The views of a scene show one set of named points, each view turned or mirrored, shifted and resized as a whole, with a little noise and some points left out.
In the rows, 128 means zero.

Scene 1
View 1
gem: [134  90 105 125 115 138 135 105 114 133 131 140 136 149 124 157 144 130
 117 135  99 170 140 134 134 132 157 135 134 101 133 131 155 127 114 119
 139 111 145  99 119 115 111 136 113 112 132 135 131 128 150 162 134 112
 129 123 140 141 130 137  98]
Tuvi: [135 113  97 133 105 137 128 124 106 144 146  87 154 179 133 127 121 149
 126 156 155 148 146 131 109 128 115 141 152 159 152 123 114 113 136 149
 130 123 111 111 114 132 109 127 129  92 116 169 120 138 110 198 150 117
 139 120 167 129  97 139 133]
teral: [140 114  86 128 105 124 118 116 108 138 133 110 146 184 141 135 124 157
 116 150 149 135 141 117 119 122 113 146 145 146 130 130 113 111 120 134
 130 119 116 107 113 131 119 142 116 108 125 161 110 133 116 193 151 123
 135 115 151 113 108 129 131]
zegif: [152 105  77 117 120 108 120 105 108 122  97 161 128 170 156 171 137 156
  91 129 108 125 124  97 150 112 127 151 133 104 102 139 136 110  89 103
 119 114 140 100 114 126 136 162  91 129 146 135 110 128 153 160 153 123
 117 110 123  98 144 111 114]
Kizof: [135 111 116 141 130 123 154 121 100 149 109 136 141 159 142 185 119 137
 116 125  87 153 123 132 112 123 149 175 160 107 165 103 158 122 129 120
  99 126 156 122 110 134 124 134 128 100 141 146 147 153 164 149 143  86
 112 148 160 132 148 126 117]
Tubos: [119  94 107 142 106 114 114 111  99 137 145 162 149 170 136 148 148 163
 119 137 114 163 123 138 125 142 149 144 141 104 130 133 153 113 125  85
 117 119 135 118 114 140 144 147 126 108 134 145 129 146 125 159 111 130
 118 132 169 124 141 153 101]
par: [145 124 102 136 124 145 156 132 108 153 127  71 145 177 133 148  99 133
 130 146 140 141 149 128 100 117 115 159 164 163 177 100 122 122 139 177
 120 129 121 108 113 124  96 112 136  90 122 166 132 140 138 186 168  89
 140 135 155 141  99 122 142]
dip: [120 103 133 135 124 162 170 122 116 157 138  87 152 142 113 152 115 107
 144 139  99 187 141 160  99 142 158 146 159 126 188 101 144 132 153 162
 131 127 145 117 120 112  82 111 140  83 126 160 162 139 144 183 146  77
 138 139 160 167 114 136 120]
gekes: [133 103  98 145 112 121 124 112 100 137 139 145 142 176 137 152 137 160
 117 141 122 150 132 131 122 130 137 155 147 117 135 125 153 119 122 109
 120 114 133 109 116 137 134 137 126 111 130 142 124 144 134 160 127 118
 125 136 161 131 133 145 107]
bomi: [124  99 105 116 113 133 127 111 110 138 133 122 149 162 136 140 134 137
 117 143 124 156 132 133 126 135 134 137 141 123 124 134 121 114 122 127
 132 122 133 121 120 123 110 146 110 104 131 167 126 131 118 191 138 118
 131 110 147 121 114 132 126]
fen: [102  93 132 107 122 129 138 114 105 146 115 143 158 141 144 164 133 124
 116 127  80 166 104 137 119 143 155 150 143  95 132 127 120 105 131 100
 108 135 158 154 116 127 119 161 100  96 152 181 159 143 122 186 125 107
 108 114 157 105 142 130 125]
Rolu: [144 106 114 128 147 127 168 118 112 139  80 144 123 142 142 213 119 118
 111 111  47 148 119 117 131 108 158 175 154  88 159 104 168 129 108 129
 101 125 173 112 113 116 112 137 109 112 157 132 152 140 203 133 160  72
 106 142 129 135 162 101 111]
kupoz: [144 107  97 144 119 138 143 114 108 140 138 111 137 165 122 152 130 134
 131 142 118 160 150 139 122 125 145 146 148 130 155 113 157 136 123 145
 136 112 133  93 116 119 104 117 129 107 121 133 128 132 152 163 147 102
 137 135 148 158 118 138 106]
volik: [147 103  87 142 115 105 117 105  99 127 116 170 130 178 145 173 143 166
 103 131 104 138 129 114 143 112 143 161 139  97 124 126 170 121 101  92
 116 110 143  93 112 134 150 149 115 124 138 119 112 138 163 136 133 121
 113 136 142 122 151 133  96]
Kat: [146 123 104 153 125 124 144 123 100 148 122 115 143 178 138 168 110 148
 126 136 110 143 135 130 108 116 135 173 164 131 173 100 152 121 134 137
 104 126 138 111 110 136 123 123 138  99 130 145 136 152 158 153 149  92
 123 154 165 139 131 129 119]
Burif: [127  96 110 106 123 137 141 111 116 141 120 114 144 146 136 153 131 121
 112 135 105 159 128 126 128 131 137 139 136 117 126 131 117 116 121 139
 134 121 141 123 119 113  98 148 104 103 141 166 135 130 131 191 153 106
 129 102 138 117 118 117 124]
sazas: [146 108 114 151 140 132 171 122 105 148 106 130 128 156 131 200 116 125
 123 122  67 160 129 135 116 113 162 178 161  98 187  89 184 137 126 135
 104 120 165 100 114 122 111 118 134 104 140 123 150 149 198 128 148  71
 115 164 149 160 151 123 103]
Ded: [138 102  95 133 115 118 121 109 107 130 125 151 134 171 142 161 140 154
 109 136 113 146 130 122 137 121 139 151 138 108 124 129 149 119 109 104
 121 116 138 104 116 130 131 145 115 116 133 139 119 140 146 155 137 120
 119 127 144 122 134 134 107]
zusi: [113  85 128 138 107 163 146 111 112 144 172 112 147 141  97 127 150 116
 147 148 114 206 151 172 114 157 171 116 136 117 159 121 155 137 151 142
 156 107 130 104 123 111  88 117 141  90 114 146 146 132 124 181 121 105
 147 127 164 177 110 164 102]
gep: [125  96 128 140 129 157 166 112 111 148 136 114 140 136 112 167 132 105
 137 132  79 192 139 155 115 138 169 145 148  99 176 105 168 140 137 152
 134 119 155 108 120 110  88 116 132  97 131 139 157 136 167 158 137  79
 131 141 150 171 130 136 104]
View 2
gep: [146 115 156 121 136 132 178 122 165 127 146 121 164 128 104 117 130 143
 163 122 177  64 131 140 150 108 121 115 126 101 111 159 146 112 169 142
  89 153 155 120 208 175 120 118 126 103  73 138 149 156 193  70 162 144
 138 122  83 125 115  55 128]
Tuvi: [152 138 174 113 123 122 116 141 160 113 124 136 165 135 136 118 110 187
 147  99 117  88 147 123 124 120 126 110  96 138 126  94 132 121 113 129
 127 119 128 119 127 167 116 130 122 100 108 120 118 140 163 145 131 175
 118 143 133 179 128 106 119]
Rolu: [180 116  96 134 136 114 205 158 180 133 187 126 176 114 115 142 182  93
 140  99 167  88 125 153 155  91  84 133 142 136 150 192 135  86 183 157
 102 173 146 121 159 210 156 113  97  91  96 137 153 140 155  66 180 147
 121  95  58 109 131  42  93]
sazas: [179 134 129 124 126 118 210 149 180 132 176 124 172 119 107 126 151 116
 140 112 181  66 117 137 156  78 105 121 117 127 145 183 159  90 159 152
  74 152 166 110 175 203 133 113  94  89  87 140 160 138 163  66 172 142
 125 101  61 116 117  46 111]
fen: [114  98 141 126 133  91 135 136 158 152 181 132 170 107 113 122 157 130
 160  99 115 105 119 136  81 137  94  96 155 114 120 135 131 128 190 143
 163 152 130 132 157 189 147 131 130 126 101 140 132 136 153  78 151 175
 116 119  86 154 150  70  80]
teral: [159 141 149 121 124 112 116 153 162 108 148 122 155 126 139 124 132 167
 131  80 110 101 147 132 115 121 119 125  99 155 130 101 129 115 121 129
 139 139 113 121 107 168 124 124 105 106 114 122 122 147 146 137 128 179
 119 141 123 173 143 113 110]
dip: [140 119 174 109 135 135 164 122 164 134 122 137 175 139 113 114 113 170
 170 144 161  63 128 130 142 119 118  92 122  97 110 143 139 117 157 142
  91 127 165 124 198 180 117 123 138  90  81 133 133 139 202  98 167 150
 121 129 102 133 107  65 131]
volik: [179 150 114 132 120 104 167 161 168 107 199  98 148 102 112 123 161 116
 117  56 144  97 135 135 134  79 124 156  95 155 154 142 157  98 143 141
 112 172 118 105 125 176 132 119  68 123  95 137 160 163 121  74 121 158
 134 111  72 162 153  92 105]
par: [173 141 167 114 122 132 146 149 172 117 116 149 180 146 140 130 113 182
 146 120 143  77 141 130 156 106 118 102 100 139 131 122 125 101 116 138
  98 114 151 119 134 192 115 124 123  66 113 116 118 129 179 152 163 163
 109 138 128 150 111  84 119]
zusi: [126 122 183 113 139 137 137 104 150 118 124 117 141 132  96  98 100 176
 175 121 159  65 139 128 129 125 143 117 111  90  87 119 147 135 155 133
 109 148 140 118 215 144 103 125 133 126  63 141 143 173 200  76 128 152
 146 147 108 151 122  83 148]
gem: [153 124 133 126 137 122 152 133 159 111 157 107 144 119 109 123 147 136
 150  90 145  89 144 145 132 116 120 142 119 124 120 141 133 120 162 141
 120 176 118 122 168 161 130 121 107 126  85 139 146 168 166  73 131 160
 144 128  90 148 141  79 120]
Burif: [145 110 137 128 140 121 132 139 160 117 144 132 163 130 127 134 146 146
 152 101 122  99 145 149 119 140 101 121 137 127 116 131 111 122 161 135
 143 160 116 141 146 174 142 123 128 106 108 130 119 149 173 112 148 172
 129 132 112 149 140  82 108]
zegif: [178 134  98 142 129 101 143 165 164 104 191 111 154 110 128 143 181 110
 119  55 117 118 149 155 119 112  99 157 126 168 150 140 120 102 155 141
 147 191  90 130 102 176 152 121  86 115 114 127 133 159 121  98 130 174
 131 117  90 156 161  93  93]
Kat: [167 140 151 114 118 110 168 156 168 131 168 130 173 122 121 118 131 149
 138 100 147  77 126 128 138  81 114 109 101 139 146 134 156  96 134 140
  95 127 157 104 135 196 122 120  94  85 100 125 146 127 153 105 153 157
 114 111  92 148 122  76 107]
gekes: [154 141 147 118 125 108 142 147 159 116 181 108 150 113 116 112 135 147
 133  76 133  90 134 124 115  96 129 129  98 135 134 119 151 113 140 137
 125 152 124 111 137 169 120 126  91 121  91 130 147 156 140  85 122 168
 128 126  92 169 147  94 104]
Tubos: [132 134 150 120 121  95 134 139 157 129 196 103 142 101 103 100 140 136
 141  70 123  93 126 122  95 101 133 120 106 125 131 115 163 126 156 137
 141 158 124 110 146 166 119 127  94 141  87 140 157 160 130  67 114 171
 130 123  82 178 158 101 100]
kupoz: [170 141 152 118 128 130 160 139 165 107 141 115 153 130 118 117 127 154
 144  98 156  76 146 133 151 100 128 136  99 132 120 133 139 107 133 139
  99 149 137 117 164 167 115 119 102 101  90 128 138 163 169  97 140 161
 134 132 100 149 127  84 130]
Kizof: [157 127 139 119 119 104 177 148 171 141 183 126 175 109 116 121 152 128
 142 101 152  82 115 131 127  91 107 107 120 129 147 152 151 101 159 149
 106 139 155 107 150 204 137 121 101  97  95 134 150 135 146  77 155 153
 113 104  74 141 128  62  92]
View 3
fen: [112 133 101  66 171 103 136 147 142 153 142 146  98 110 115  57  83 113
  90 100 110 117 135 142 144  82 110 130 120 103 146  66 106 122  99  73
 138 162 159 160 180 147 115  88 113 116  86  80  75 179 149 116  89 135
 112  96 160 123  31  92 166]
par: [ 61 150 116 135 159 119 153 150 138 106 138 117  98 131 118 123  98 168
 138 130  90 190  96 126 118  98 114 196 166 169  80 121  57 103  80 168
 122 147 131 194  63 125 122 141 124 145 115 186 112 129  90  77  65 154
 139 124 121  75  71  78 173]
Burif: [103 130 108 100 154  74 136 160 123 127 133 161 125 119 109  89  78 119
 122 138 119 142 136 148 149  94 109 139 176 117  97  80  78 111  99 112
 109 157 161 158 127 163 102 102 106 137  90 115  85 150 125  93  83 158
 145 138 142 108  50  78 163]
Kizof: [ 59 120  89 117 154 127 128 161 138 167 126  98 102 123 141 104 101 157
  93 106 127 140 123 150  90  89 127 179 102 114 117 110 101 150 106 110
 140 165 125 176 124 130 113 119 108 103 149 128  92 195 151 121 104 119
 131  93 157 102  64 113 176]
dip: [ 44 161  63 138 176 120 166 178  87 149 123 100 104 103 123 110 124 138
 117  98  84 186 122 148 137  63 128 198 145 139 120 100  78 116  76 168
 128 146 130 221 135 140 142 104 115  82  67 157  79 131 107  92  74 154
 127 121 106  64  36  77 220]
teral: [120 142 147 100 133  84 144 154 162 118 132 133 125 133 105 104  90 148
 161 135  95 129 117  99 120 105 108 139 176 133  88 104  53 111 103 125
  86 152 162 147  69 158  55 109 126 180 113 156 125 158 132  77  75 146
 146 130 162 125  86 102 153]
sazas: [ 14 104  53 158 156 126 129 180 112 181 112  76 112 118 152 134 103 168
  76 109 153 164 137 180  82  80 140 204  96 108 105 118 109 169 109 134
 141 164 102 195 128 125 138 122  91  73 172 136  71 190 148 127 120 112
 152 107 134  74  68 112 203]
Rolu: [ 34  72  63 137 161 109 112 171 130 173 125 123 118 128 148 121  64 153
  56 133 192 153 152 204  94 102 135 174 109  89  94 106 121 163 118  96
 163 181 109 176 149 133 145 133  80  84 188  96  65 202 150 135 135 122
 167 121 150  87  64 102 180]
Ded: [100 123 107 106 134  89 125 171 150 166 111 113 137 123 124 100  90 149
 129 113 137 108 142 131 102  93 124 136 141  92  99 102  84 153 123 109
  90 167 150 140 116 161  52  88 110 135 142 119 107 197 168 105 104 128
 158 120 175 124  83 116 167]
kupoz: [ 63 141  82 149 148  95 150 185 112 154 106  97 134 118 124 134 117 151
 137 110 107 154 137 129 108  81 133 182 160 121  86 114  68 142  99 163
  88 154 128 181  94 159  82  98 107 120 116 156 104 162 135  89  93 143
 163 139 133  91  78 102 198]
Tubos: [114 148 106  92 137  99 144 173 150 187 110  92 134 110 119  85 115 137
 135  83  99  83 136 107 109  78 121 138 118  92 131  99  93 157 116 107
  80 161 155 145 136 169  44  73 122 131 110 118 112 206 185 104  92 117
 132 100 183 134  70 129 177]
zegif: [118  86 125 100 121  65 109 153 171 138 127 155 147 138 121 106  51 141
 118 153 174 102 150 151 106 114 115 116 157  82  73  98  86 153 128  82
  98 174 152 117 106 165  52 106 100 168 172 101  99 209 163 112 123 128
 178 137 188 138  87 115 136]
Kat: [ 58 133 104 129 150 130 138 157 149 155 127  87 107 129 132 122 103 168
 118 107 108 152 111 137  90  92 125 190 116 138 102 130  83 146  99 136
 123 159 124 184  85 126 102 128 117 120 144 163 111 182 139  99  89 116
 135  98 150  91  84 112 174]
gep: [ 37 144  37 149 170 102 153 195  80 185 108  95 116 102 133 122 123 129
  95  95 119 163 146 165 126  62 136 188 138 113 119  97  95 141  95 158
 120 156 117 207 152 149 130  91 100  71  90 131  68 161 133 103  96 144
 149 126 120  72  47  88 226]
Tuvi: [104 172 140 106 149 100 160 151 147 115 136 125 111 123 101 104 109 149
 165 120  60 150 103  94 129  94 109 161 178 154  95 107  47  98  85 150
  89 148 158 170  74 149  75 108 131 169  80 175 125 136 114  68  57 157
 129 123 140 104  75  89 166]
bomi: [116 149 117  94 150  81 148 161 134 132 127 140 125 118 105  90  92 123
 142 120  98 126 130 125 139  91 109 140 168 119 107  84  71 117  98 118
  93 158 162 153 124 163  75  91 115 150  87 125  98 163 136  86  77 152
 143 130 157 119  60  91 169]
View 4
Kizof: [166 162 139 139 166 110 166 129 140 125 135 127 120 113  78 157 124  83
 120 170 130 109  92 120  85 161 127 201 137  70  99 101 161 116 170 112
 134 147  68 126 100 144 151  86 138 175  41 170 178 112 118 102 154  98
 149 164 137  75 145 139 159]
gep: [192 114 141 157 155 136 157 153 192 102 138 131  97 147 119 171  95  44
 148 190 168 113 115 137  81 165 143 176 160  62  93  83 176 141 167 100
 151 135  58 119 112 144 112  91 126 220  47 163  85  81 136  89 119  60
 172 141 122 103 163 173 107]
volik: [121 142 120 117 126  68 152  97  88 140 155  87 128 141  85 129 111  73
  91 156 122 129 119 143  98 147 103 208 146  99 127 105 114 122 188 111
 104 179 100 116 112 111 140  70 122 155  85 127 208 153 153  96 176 151
 154 160 111  68  94 106 110]
Burif: [106 121 138 129 160 126 137 153 137  77 107 138 134 109 109 170  98  61
 195 163 150 135 113 130 124 175 158 158 134  91  85 113 181 148 139 110
 137 122  73 125  83 132  60 122 166 155  83 139 163 121 167 132  95 124
 135 151 122 115 115 117 166]
teral: [105 124 128 163 135 123 139 127  89  69 121 142 165 117 116 144  98  83
 175 154 131 132 122 125 154 141 121 176 139 155  80 117 153 142 133 133
  89 109  92 121  70 137 100 143 135 155  75  86 231 152 172 119  98 152
 132 143 128 129  93  91 163]
par: [166 137 114 216 173 161 119 128 145  52 141 188 166 122 128 151  99  92
 201 154 170 113 112 128 128 154 144 184 140 141  37 114 189 126 141 131
 110  70  81 137  91 186 154 136 114 198  24 102 186 107 135 101 113 128
 116 139 131 133 149 135 132]
kupoz: [158 112 121 169 133 125 140 128 144  89 150 130 128 151 119 150  86  58
 154 173 160 119 120 144 113 148 124 179 156 116  90 100 151 137 165 117
 111 128  86 120 107 140 121 107 111 200  61 111 149 114 157  92 125 110
 158 137 117 114 129 140  91]
Kat: [173 153 131 178 161 129 147 122 131 103 148 142 146 125  99 143 116  88
 126 169 135 108 106 123 101 150 115 203 140 117  82 108 157 118 164 122
 117 116  82 134  94 158 180 101 116 187  25 130 196 114 120  90 152 111
 145 151 135  94 138 133 143]
Ded: [114 129 133 117 137  89 152 120  96 118 131  99 128 126  95 147 106  71
 127 168 128 130 115 136 117 155 118 185 141 103 118 103 129 132 166 117
 108 156  86 110  94 113 107  93 145 156  83 124 201 152 163 112 141 133
 153 153 122  87  92 104 143]
bomi: [115 117 145 142 144 132 146 150 115  80 105 130 141 113 107 158  98  66
 172 170 138 126 110 133 143 151 134 162 141 116  94 108 165 154 131 120
 114 123  69 114  73 124  72 133 154 160  79 126 179 134 167 122  88 116
 149 146 131 126 107 109 174]
dip: [200 111 149 196 165 172 149 158 193  72 129 156 123 131 129 171  93  57
 173 188 176 105 111 126 106 154 145 166 155  95  74  92 190 144 140 118
 138 102  52 125  89 162 121 120 120 229  33 143 106  71 132  87  95  56
 157 136 136 131 170 175 133]
sazas: [193 160 118 146 185 110 147 116 175 138 160 124 105 130  90 149 115  71
 113 171 155 108  98 130  48 176 133 208 146  48  90  95 165 101 202  97
 155 150  78 134 136 152 179  59 116 205  36 190 133  90 113  80 185  94
 155 170 117  57 168 160  99]
gekes: [137 123 144 141 118 110 163 120  99 111 138 106 132 134 102 144 110  67
 110 182 125 124 116 132 130 136 102 190 146 119 121  98 131 138 159 121
  99 146  77 114  87 115 124 107 130 166  62 107 195 145 154  99 124 115
 164 141 126 104 104 114 151]
zusi: [180  63 171 169  95 156 179 163 169  84 135 104  99 177 139 168  85  26
 137 217 162 106 125 154 128 116 116 152 178 115 119  70 149 178 143 120
 112 137  52  94  80 113  77 118 114 232  60 106  80  99 169  74  64  39
 201 116 127 154 142 175 108]
gem: [131 106 138 125 131 104 149 139 136 111 131 102 115 141 110 160  93  43
 146 174 151 132 123 151 107 154 132 166 154  85 117  93 146 148 164 109
 126 157  74 111 103 113  81  95 143 183  88 135 139 127 161 107 119 109
 162 150 111 100 114 130 113]
fen: [124 140 173  97 160 129 182 167 132 105  90 116 116  82  77 177 125  69
 152 182 118 118  95 110 120 160 141 165 125  57 112 106 177 146 129 110
 147 150  38 109  57 121  73 114 193 144  67 184 166 121 144 137 101  77
 152 165 147  96 124 130 237]
zegif: [ 71 151 107  89 151  60 134 110  77 122 121  97 139 109  81 138  97  72
 144 139 125 147 117 138 112 186 132 179 126  90 105 122 140 122 176 107
 113 165 104 112 104 108  81  87 169 116 111 138 224 159 172 139 151 177
 125 171 112  69  73  72 145]

In a view up to two points have been moved. Name them for each view, in the order of its rows, or write none.
view 1: volik
view 2: none
view 3: none
view 4: zusi
